Each row is a point on a landscape with many valleys, with its height.
A ball rolls from a point to the lowest of its 5 nearest points, and stops where none of them is lower. Distance is the straight distance between rows; heights are no part of it.
Dipak: [109 123 117 181 182 181 116 146 109 168 157 120 180 154 115 141 130 118
 137 114 160 138 159]  (h 3.21)
let: [175 126 127  84  77 128 177 102 144 144 154  77 114 160 164 152 133 195
 103 110 111 172 128]  (h 2.79)
zuba: [ 99 142 145 215 134 181  97 124  98 123 157  99 192 154 124 139 140 148
  98 116 153 197 160]  (h 6.40)
bami: [109 150 100 178 110 121  98 139 111 111 125 155 154 105 139 115 165 153
 108 108 141 137 134]  (h 4.20)
keb: [148 106 130 120  81  80 133 136 100  72 148 147  94  37 106 153 110 135
 120 131  92 136 105]  (h 2.89)
keme: [122 155 125 144 129 155 130 135 116 117 133 140 172 125 139 147 150 112
 140 110 155 158 125]  (h 3.09)
Togav: [155 114  96 203 181 120  61 175  90 125  89 162 154 107 111 105 132  92
 147 122 191  84 125]  (h 5.34)
Sutol: [ 69 156 124 162 173 205 122 112 116 164 127  99 139 186 153 112 138 127
 107  82 110 161 142]  (h 6.41)
fabip: [ 99 128  92 165 137 108  77 141 109 109 100 169 140  96 117 105 138 122
 142 102 146 104 131]  (h 3.48)
Lanib: [128 110 139  83 119 110 136 130 151 150 124 144 110 100 100 129 133 113
 150 169 110  93 156]  (h 5.14)
Beru: [108 132 102 200 144 168  98 127 115  89 115 113 166 144 135 100 156 141
 113 103 146 167 154]  (h 2.03)
mal: [106 141 123 148 176 167 137 120 150 201 129 123 155 182 138 143 128 100
 151 112 145 141 139]  (h 6.62)
lil: [122 116 154 110 150 152 157 119 142 152 130 113 124 173 153 121  94 132
 116 104  91 139 128]  (h 3.97)
tagur: [161 108 163  71 125 107 147 140 118 166 118 111  65 102  73 119 141  87
 122 166 128  98 104]  (h 4.84)
padi: [161 137 147  97  75 119 140 148 124  97 143  91  92  96 126 133 116 153
 107 139 111 138 121]  (h 2.43)
Fusi: [108 116 124 109 162 174 159 141 148 173 138 117 162 197 147 143 105 114
 102 119 141 143 127]  (h 8.47)
Tuvev: [140 105 161  79 108 108 135 118 133 140 136 128  88 133 129 114 107 139
 132 147  94  73 123]  (h 3.50)
Kefe: [125 122 112 199 149 161  75 135 114 105 100 140 145 141 120  91 149 112
 156  84 170 131 154]  (h 3.84)
mudut: [162 129 139  70 109  69 141 141  93 146 120 115  58  59  62 119 137  61
 123 152 121  86 109]  (h 6.21)
Mep: [143 136 115 197 170 164  94 155  89 107 152 129 184 112 117 177 147 129
 127 137 165 156 136]  (h 6.18)
Muges: [144 131 133 108  93 136 165 122 143 114 154 140 144 111 132 150 118 157
 107 115 114 163 116]  (h 4.19)
tula: [148 131 165  98 143 122 172 120 134 170 153 109 115 163 125 119 102 144
 122 132 111 121 117]  (h 4.88)
vog: [ 83 129 112 159 117 155 126 124 145  91 135 135 154 156 144 105 132 154
 115 120 115 179 141]  (h 2.85)
befal: [134 125 128 118 109 153 170 118 144 139 180  84 123 175 170 138 106 194
 102 117 101 183 122]  (h 3.51)
vefe: [162 128 156  70  75 107 193 121 132 174 145  74  94 139 129 149 144 172
 122 132 102 128 116]  (h 4.11)
banav: [136  98 124  88 117  70 103 106 130 123  86 135  73 111 128  95 116 100
 132 147 109  67 126]  (h 4.10)
vurod: [112 133 154 154 183 159 118 131 129 188  88 130 145 182 134 112 139 103
 136 102 162 130 160]  (h 6.37)
riki: [106 119 103 144  99  64  76 130 132 113  86 151  98  61  93  96 129  84
 142 126 123  99  99]  (h 4.34)
luza: [146 136 126 121 116 138 200 144 148 156 177 109 137 180 150 152 120 153
 106 154 122 166  92]  (h 8.90)
ralo: [129 159 105 152 154 109  89 160 119 146  86 143 149 111 103 131 146  91
 153 117 173  89 119]  (h 4.68)
koneb: [156 122 157  75 101 107 161  92 157 138  95  63  77 148  98 111 130 143
 145 135 131  89 117]  (h 4.58)
rosu: [113 142 126 145 179 148  89 143 155 193  85 129 147 182 139 117 116 105
 164 112 176  99 153]  (h 6.19)
dasel: [102 128 126 202 121 179 123 140 133  91 139 126 186 116 149 146 156 134
  96  91 138 182 155]  (h 5.08)
lifo: [113 143 122 181 130 167 125 123 125 101 123 130 170 161 137 105 132 140
 104 128 133 162 156]  (h 3.91)
Fato: [145 108 120 115  92 124 124 131 121  97 147 130 130  77 124 137 122 143
 134 144  97 140 119]  (h 3.11)
lub: [140 119 123 144  43 103 141 133 117  92 169 118  98  54 135 135 139 182
 111 120  91 149 112]  (h 2.30)
med: [129 135 143  91 141 104 127 120 135 158 110 148 135 140 123 139 125  76
 153 149 153  83 131]  (h 5.73)
mita: [152 119 141  83  86  87 116 128 135 112 110  81  45  77 108  98 129 111
 130 133 107  96 120]  (h 1.95)
zum: [111 144 146 111 159 118 115 108 137 171  92 152 115 156 125 114 145 106
 161 138 155  83 133]  (h 4.81)
tival: [ 90 130  99 161 146 109  86 108 147 112 115 154 124 130 122 105 132 123
 137 106 152 109 134]  (h 2.65)
Bazi: [ 95 129 129 177 159 182 128 136  99 170 148  95 191 162 148 154 135 142
  98 109 155 200 144]  (h 7.87)
sep: [126 133 125 138 111 150 169 134 139 106 174 126 190 136 123 196 123 137
 107 138 103 175 109]  (h 8.79)
siz: [123 162 127 167 127 153 128 155  95 115 145 135 208 101 117 169 136 144
  92 141 165 177 126]  (h 2.86)
vizot: [ 93 126 100 157 156 102  72 132 122 126  86 156 135 133 115  78 136  92
 162 111 173  70 142]  (h 2.58)
dobaz: [113 123 126 132 142 137 145 125 148 131 147 159 122 149 139 133 113 142
 136 130 120 137 128]  (h 2.96)
gufur: [113 124 108 109 127  72  99 148 102 117 119 174  96  66 106 142 124  70
 130 159 136 114  97]  (h 4.62)
lesi: [155 110 137  90 118  52 113 167 108 129  96 136  70  47  76 147 117  54
 141 174 108  98 115]  (h 4.92)
Povuf: [ 94 112 134 144 121 159 137  91 150 131 141 120 137 164 165 125 109 136
 117 110 106 145 137]  (h 3.95)
Lol: [126 124 132  91 147 125 114 115 130 130 111 135  98 134 128 121 117 109
 137 155 112  87 132]  (h 4.27)
Vudi: [113 138 109 150 121 130 120 111 146  98 125 152 114 123 145 108 137 146
 132 109 120 141 111]  (h 1.51)
maz: [151 135 145 105  80 100 181 127 103  96 190 106 132 106 158 167 140 196
 108 140  91 147  97]  (h 6.57)
tumo: [138 107 148  67 156 118 152 120 129 175  96 131 107 175 123 106 114 103
 136 146 133  54 137]  (h 7.20)
mas: [128 152 124 112 115 101 123 141 123 140 133 175 130  76 124 173 151  98
 148 175 153  97 105]  (h 5.97)
nepi: [100 141 119 143 128 158 150 140 146 140 148 124 189 166 143 167 144 136
 117 125 134 179 137]  (h 7.65)
fot: [112 130  94 172 148  96  63 148 121 114 103 133 137 100 117 100 159 108
 134 108 175  87 129]  (h 3.79)
Gizof: [159 120 145 120 103 147 193 144 131 132 160 114 142 137 138 165 118 179
 108 147 106 173 110]  (h 6.36)
tosur: [116 127 120 252 125 171  69 125  88  77 117 124 168 114 116 140 153 155
 108 108 140 198 144]  (h 4.46)
Diz: [145 113 154  90 113 100 152 136 119 125 151 132 122  96 122 151 131 120
 151 151 117 121 124]  (h 4.32)
tuz: [136 123 119 187 177 134  54 174  91 119 109 155 164 126 124 130 153 107
 152 127 199 108 139]  (h 5.09)
muver: [154 111 160  75  92 114 166 137 133 160 110  97  71 116  97 122 147 115
 119 155 125  87 106]  (h 3.70)
Pupe: [164 122 147  74 120 105 152 139 109 127 143  91  89  87 109 153 126 119
 116 165 107 136 116]  (h 2.76)
pir: [104 121 103 121 132 117 122 102 138 107 115 139 110 144 145 106 110 138
 128  98 120 127 143]  (h 2.24)
Rizuv: [ 83 134 101 146 163 153 108 102 151 131 111 122 133 203 146  92 122 116
 120  87 131 132 152]  (h 5.91)
Dafo: [133  97 129 101  88  85  91 133 110 106  98 116  52  57  97  95 114  81
 133 145 113  91 128]  (h 2.77)
Rir: [ 85 136 116 141 145 198 152 108 129 131 147  99 135 185 165 111 129 137
 118 112  91 222 169]  (h 7.24)
Gaz: [152 132 122 101  70 120 170 116 131 115 143  89  90 123 145 122 124 199
 113 132  95 161 122]  (h 2.35)
Faba: [178 112 145  96  86 120 182 132 142 144 138  87 126 125 130 144 106 168
 132 140  95 129 125]  (h 3.45)
Lituf: [146 135 131 100 107 102 148 141 113  97 144 162 145  91 134 173 110 125
 133 166  99 143 106]  (h 4.89)
Vatoz: [128 123 141 107 114 146 162 128 141 135 160 107 149 177 154 152 111 131
 119 140 111 156 112]  (h 6.56)
Tudi: [103  99 120 120 152 136 121 101 139  99 122 127 110 145 145 100 106 139
 150 118 107  85 160]  (h 3.01)
sab: [141 112 123 112 117 140 156 121 156  88 142 110 127 129 139 120 118 161
 119 136  84 147 117]  (h 2.73)
kibom: [131 153 115 123 159 101 118 150 118 120 131 155 159 120 132 159 138  96
 137 147 175 103 127]  (h 6.24)
zilug: [155 122 137 135  84 120 146 143 126  81 160 105 104  77 137 142 126 185
 120 125  73 171 107]  (h 1.99)
dulom: [108 139 114 138 172 140  86 125 137 146  79 136 122 181 134  84 124 126
 163 100 178  90 167]  (h 5.62)
Kot: [165 135 144  97  92 109 169  85 160 129 111  88  75 148 128 106 116 176
 128 116 100 109 149]  (h 4.87)
getom: [181 119 146  92 102  93 150 151 103 109 154  97  86  59  92 141 125 154
 121 166 113 120  97]  (h 2.50)
vobe: [126 133 111 199 164 155  82 156 100 115 106 144 175 126 122 110 147 106
 127 113 188 125 145]  (h 4.48)
kib: [132 120 128 104 140 134 149 126 144 175 119 136 122 173 146 140 106 105
 141 129 140  97 114]  (h 5.25)
sar: [121 132 120 102 143 128 115  93 151 123 101 158 118 166 146 114 128 118
 147 122 118 100 140]  (h 3.19)
zim: [144 123 128 180 143 113 101 149  99 135 137 155 175  86 128 136 165 119
 129 126 175 115 118]  (h 5.37)
mup: [103 149 123 107 161 164 148 116 153 158 137 117 155 192 157 118 103 121
 114 110 124 141 142]  (h 5.56)
nudas: [166 112 124  95  85  89 126 117 120 118 121  87  59  58 111 111 117 114
 147 151 106 116 121]  (h 0.94)
zul: [115 133 119 167 112 146 128 109 136  76 144 142 144 151 132 122 122 160
 103 127  85 161 123]  (h 2.81)
Volo: [141 112 144 103  85 122 132 123 127 103 131 115  91  91 139  97 114 161
 126 119 106 121 131]  (h 2.67)
ras: [140 141 143 100 179 143 111 101 167 170 103 141 141 193 136  94 110 106
 145 128 145 102 151]  (h 6.12)
noti: [137 128 140  91 117 109 150 123 135 131 130 130 131 142 134 159 138 109
 121 133 121 116 117]  (h 5.67)
Dagak: [131 144 127  96 132  80 112 116 118 140  81 167  85  88  90 134 138  71
 139 150 150  72 131]  (h 1.42)
Tugep: [134 103  98 139  99  92  89 131 119  88 129 170  78  53 110 119 124 103
 128 124 133 124 115]  (h 3.62)
saluf: [111 123 118 122 140 171 148  97 142 164 139 110 143 189 158 125 109 148
 109 110  97 175 122]  (h 6.69)
vut: [127 124 126 152 164 103  68 153 125 133  90 144 142 125 124 107 146 121
 151 106 192  70 161]  (h 4.35)
Zep: [152 129 133 114  91 110 153 134 130  71 186 164 123  61 118 149 124 155
 115 124  88 153  92]  (h 3.00)
fufo: [120 118 140 113 125 114 114 121 124 111 133 158 113  95 111 139 115 121
 137 135 116 112 112]  (h 4.01)
vozun: [110 127 144  85 144 130 131 102 153 160 134 134 111 177 148 117 101 120
 152 131 100 105 126]  (h 1.55)
feso: [111 166 117 120 150 127 147 139 129 155 135 139 177 141 126 145 128 113
 137 140 139 132 117]  (h 3.07)
Viz: [111 162 100 145 127 147 162 128 126  51 144 164 166  98 116 127 138 149
 113 138 120 156 122]  (h 4.79)
lek: [141 108 144 113 138 119 118 102 161 133 100 124  66 119 133  75 107 125
 152 127 104  91 135]  (h 3.88)
Lod: [141 131 136 121  96 123 156 142 119  96 169 131 150  81 145 172 135 162
 107 167 101 157  84]  (h 5.27)
natop: [104 143 114 147 163 177 114 104 146 116 133 133 171 178 150 127 134 138
 130 103 124 164 135]  (h 4.78)
logi: [107 132 137 176 166 154 108 138 123 122 115 144 176 146 126 130 142 141
 132 120 174 145 143]  (h 4.69)
Sobam: [128 148 159  93 172 128 130 111 143 223 106 152 108 196 103 130 122  79
 147 120 142  66 136]  (h 6.16)

Call two points neighbours if one is among the 5 nearest of the other. Go from one point of each pair to the other, from neighbour to neighbour, staying as low as possible. Name the highest point that can't be avoided.
vizot / Dagak: banav
siz / Vudi: keme
nudas / vizot: zul
Beru / Vudi: vog
zilug / nudas: getom
Vudi / vizot: tival
